Each row is a point on a landscape with many valleys, with its height.
A ball rolls from a point to the lowest of its 2 nearest points, and stops where none of them is lower. Distance is the straight distance between rows; heights are no part of it.
gatu: [144 105 100  60  85 121 175 149 178 112 134  78 150 123 154 104 150 132
 150 117 122]  h=3.42
vugur: [116 152 116 143  96 116  85 133  92 133 172 144  93 171 143 176 120 141
 112 147 153]  h=5.50
lene: [111 102  99 106  56 155 105 134  83 124 112 116 148 109  99 113 142 167
 107 128 139]  h=5.64
mev: [117 211 137 179 144 126 149 100 118 161 151 189 137 163 122 167 171 100
 195 121 128]  h=7.73
vig: [147  60 174 166 163 127 136 130 128 145 133 174 118 133 111 127 129  50
  96 151 139]  h=4.39
veku: [136 124 149 119 158 114 126 153 185  88 144  65  88 140 161 132 133 151
  60 100 108]  h=2.99
Lituk: [129 154 179 171 164 157  91 134 126  80 119  93 131 151  88 158  88 159
  61 145 144]  h=2.69
fisi: [ 95 153 102 161  71 154 138  80 135  82 141 178 104 165 112 182 171 115
  82 122 156]  h=5.87
Sel: [159 116 133  96 148 122 108 136 149 119 150 107 141 173  82 132  70 127
 143 215 127]  h=4.06
Logon: [ 85 148 156 154 153 126 135 103  48 157 125 125 146  71 180 170 130  89
 159  98 153]  h=7.46
duv: [128 160 149 127 156 100 134 107 122 171 150 136 142 129 153 156 112 118
 222 161 136]  h=7.36
desak: [126 139 141  96 161 136 174 129 208 101 132  80 142  78 152 142 110 195
 156  79 117]  h=4.72
Tun: [120 166 132 149 159 113 193 108 135 168 100 154 161  93 169 131 177  70
 184  87 121]  h=5.04
nevak: [138  96 122 121 116 166 161 137 162  89 165 139 114 124 114 127 124 175
 139  79 140]  h=8.35
nim: [108 160 134 135 169 142 147 132 175 100 146 104 113  98 156 166 125 201
 117  57 128]  h=5.03
bilu: [148 155 118 128 142 140 148 104 166 167  86 178 147 135  86  95 163 164
 187 166 111]  h=5.40
mem: [110 113 105  81  83 125 111 145 106 161 115  95 151  88 134 114 128 192
 146 125 124]  h=6.03
geli: [124 125  79 124 105 111  84 147  86 119 138 141  82 144 149  86 111 119
  97  94  99]  h=5.62
raz: [127 132 103 118  83 137 152 121  98  99 123 116 130 153 142  96 154  58
  88 123 126]  h=7.18
teb: [122 143 152 151 162 140 190  88 137 169  97 181 155 113 122 120 189  71
 194 130 111]  h=4.52
novo: [131 102 104 153 124 140 121 129 119  89 155 169  86 161 114 127 109  93
  79 105 129]  h=3.21
kiras: [148 114 115  94 114 113 150 132 130 154 118 119 153 118 137  71 109 106
 215 142 105]  h=3.46
galek: [133 124 155 153 158 141 159  99 116 160 121 173 136 134 111 128 153 101
 170 160 134]  h=3.93
Kek: [107 107 100 146  70 149 112 105 138  84 135 157 101 123 114 156 155 150
  68 103 157]  h=5.24
vavi: [ 90 140 114 148 126 103 121 108  59 147 137 159 109  98 189 145 140  56
 143  83 132]  h=7.27
Laseg: [121 202 136 155 146 104 145 110 113 178 153 171 164 128 143 179 131 120
 247 109 134]  h=7.53
dilu: [115 141 108 138 167 107 130 123 149 160 120 166 107  75 162 163 176 142
 113  86 137]  h=4.08
Gon: [107 185 138 150 133 139 105 114  86 134 125 122 129 128 133 146 120 165
 147 117 135]  h=4.18
zuk: [147 114 159 102 185 108 130 159 174 107 152  59 100 135 153 113 100 144
 119 117  89]  h=2.12
zozo: [139 114  99 129 106 128 140 132 121 136 121 157 114 177 126 107 163  76
  75 156 124]  h=6.77
bevat: [143 157  87 108  99 106 110 158 101 143 148 116 116 181 150  95 115 134
 122 137 102]  h=4.85
poso: [148  83 106  59  98 123 147 152 137 130 131  94 146 123 122  74 124 112
 164 148 107]  h=2.21
bozu: [130 119 149 110 151  84 112 128 124 184 136 124 121 121 166 152 136 121
 156 174 134]  h=7.20
mufov: [107 149 175 142 152 145 115 106  62 138 116  93 151 109 128 132 104 138
 165 138 141]  h=3.67
Peguv: [ 86 139 148 157 157 136  98 124 156  79 135 101  88  84 148 180 122 181
  60  56 127]  h=4.57
Tud: [127 157 138 118 149 101 177 118 150 155 103 100 153 104 191 135 161  88
 149 120 126]  h=5.47
Puvet: [128 221 105 136 106  83 128 126 121 171 115 128 140 160 182 140 165 114
 148 141 123]  h=6.23
vud: [102 123  83 122  61 139 152 106 120  67 125 134 109 130 155 121 148  79
  97  73 129]  h=7.65
Dob: [129 110 154 157 168 131 119 136  90  97 172 129  95 157 135 126  83  75
 105 108 125]  h=1.84
Nuvuv: [146  57 172 130 163 109 100 165 116 132 144 108 110 126 127 112  93  90
  96 150 120]  h=3.41
Dotov: [127 108 126 143 140 151 129 125  91 115 108 134 116 116 128  78 128 109
 109  93 112]  h=4.77
fal: [163  76 165 121 147 119 102 145 168 137 122 131 139 147  87 132 100 119
 104 208 137]  h=3.50
peno: [109 185  89 139  86  79 145 128 109 169 133 138 138 139 210 156 160  67
 144 103 129]  h=6.62
latu: [144 114 128 115 136 131 154 128 151 139 102 120 126 114 137  86 156 137
 130 118 115]  h=5.13
Rutag: [132 170 147 163 167 157 118 116  95  87 130 114 136 188  92 146  71 112
  66 144 148]  h=1.82
pakez: [136 125 134  83 131 153 153 113 185  77  85  55 174 106  84 103 141 135
 149 186 121]  h=2.86
nalen: [110 195 105 161 127 114  74 115  80 131 139 158  91 147 136 151 124 163
 125 110 124]  h=4.84
pimu: [122 154 101  77  67 113 123 141 131 151 116  72 180 109 138 121 109 177
 188 140 113]  h=6.30
ful: [145  74 191 165 164 117  70 168 110 143 132 152 126 131  98 118  60  94
  76 148 135]  h=3.73
Tel: [132  66 145 104 139 127 141 120 125 159 123 129 140  81 128 105 115 111
 195 152 130]  h=4.20
Rel: [140 136 156 144 176 158 142 131  88  78 160  96 133 176  96 119  55  97
 106 116 131]  h=0.50
Zemog: [130 118 107  70 123 119 181 136 210 121 131  88 153  87 164 129 112 157
 184 102 115]  h=4.21
bine: [117 115 119 175 165 118 103 120 159 123 126 193  77  77 121 152 172 129
  93  66 124]  h=3.27
Vegom: [139 173 135  83 115 121 136 153 149  82 164  42 151 184 120 140  92 147
 157 169 118]  h=2.76
Fumef: [159  83 180 135 190 106 115 146 174 133 134 116 102 125 129 124 116 111
 120 161 119]  h=2.96
bevit: [153  93 162 179 178 115  92 152 139 163 125 207 127 151  91 123  90  75
  80 150 132]  h=4.05
gos: [127  44 146  93 105 148 120 137 139 114 122  96 152  79  77 125 110 168
 139 150 137]  h=4.86
Bega: [149 153 112 158 145 151 127 109 127 164  86 204 134 149  71  99 151 160
 121 151 120]  h=4.60
Tedu: [135  96 106 151 101 142 119 120 116 140  81 178 127 142  97 111 158  88
  43 158 144]  h=6.37
bor: [118  73 135 112  94 161 112 149  85 101 143  98 152 111  73 123  95 162
 116 132 143]  h=5.19
miriv: [103 123 113 122  94 142 148 132 118  99 172 120 126 111 150 147 110 155
 153  60 148]  h=8.18
doke: [ 93 131  83 103  48 134 144 132 118  97 143 106 129 109 165 141 137 133
 110  65 139]  h=7.99
derer: [129 139 130 115  93 143 177 102 176 126 103 121 148 142 117 156 198 135
 105 171 157]  h=4.73
Depok: [146 139 136 127 156 103  66 154 110 171 137 136  99 138 122 122  94 193
 142 147 108]  h=6.84
tafo: [112 139 130 151  81 171 161  90 125 120 123 157 143 153  98 167 182 122
 107 155 166]  h=5.28
big: [138 204 114 126 139  68 155 137 162 179 104 107 159 130 199 137 154 102
 173 123 104]  h=5.83
renik: [124 123 168 136 149 138 154 107  72 131 117 106 150 111 147 107 119  77
 165 135 135]  h=3.18
butam: [107 139 128 142 109 149 145 113  61 135  89 116 150  88 151  84 128 107
 156  84 126]  h=3.97
Sil: [120  52 148  76 124 117 123 127 139 135 142  78 151  74 124 139 103 129
 176 164 141]  h=4.54
torog: [143  97 121  63 124 136 146 139 143  91  98  66 172 115  90  73 117 116
 157 167 107]  h=3.48
bapem: [162 113 155 105 183 120 132 164 159  82 157  60 122 174 110 106  78 118
 104 151  99]  h=2.92
Maso: [115 141  96 135  97  97 124 127  78 164 155 167 112 145 177 134 152  70
 147 119 129]  h=6.98
Saz: [122 100 107 175 145 126  82 126 112 137 118 208  82  92 108 110 141 133
 103  88 119]  h=1.98
rad: [136 135  93 166 142 127  97 119 106 170 104 221  98 121  93 106 173 139
 125 122 114]  h=3.52
zarup: [140 108 141 151 120 159 109 116 110 138  63 145 152 111  77 116 147 142
  69 165 149]  h=5.99
Kep: [115 101  83 138  71 139 100 122 118  94 159 183  80 143 115 132 117 141
  96  89 136]  h=4.43
Sen: [147 160 109 101 113 118 139 106 182 162  79 127 149 132 119 105 159 170
 175 193 114]  h=5.93
Kez: [118 111 123 119 155 129 149 129 138 153  94 132 127  54 166 126 153 152
 128  78 129]  h=4.59
Kige: [123 116 156 117 153 104  74 137 110 183 107 100 127  98 131 137 112 177
 139 170 120]  h=7.03
Kib: [114 148 133 152 159 128 118 121 170  75 115 104  81 110 158 149 155 143
  44  74 116]  h=3.95
pil: [148 132 110 132 119 177 152 108 128 125  67 156 156 140  72  82 158 148
  96 144 131]  h=5.46
vimog: [150 141 109  87  87 118 147 163 136 113 179  98 133 186 138 120 103 134
 164 135 125]  h=3.96
bubin: [123 128 165 186 131 170  82 133 133  78 125 147 135 137  62 163  80 170
  49 124 162]  h=3.30
maz: [154 159 137  95 148 116 141 128 193 105 160  90 129 191 118 135  97 135
 166 188 120]  h=3.82
fek: [112 111  95 113  63 128 109 137 116 129 180 150 109 149 131 165 128 156
 126 122 156]  h=5.25
lumaf: [149 136 121 153 159 120  76 160 130 129 160 165  84 168 103 127  77 179
  98 123 111]  h=6.53
Sozur: [133 106 135  89  91 147 167 113 155 100  92  75 177 111 105 133 182 114
 117 179 152]  h=4.03
lopaf: [130 106 108 123 111 121  75 170 120 126 163 126  83 144 126 112  89 178
  94 106 110]  h=6.19

For each start below, name the point where the ball stops.
Laseg | Vegom
miriv | Saz
mem | poso
Sen | Saz
vavi | renik
fisi | Rel
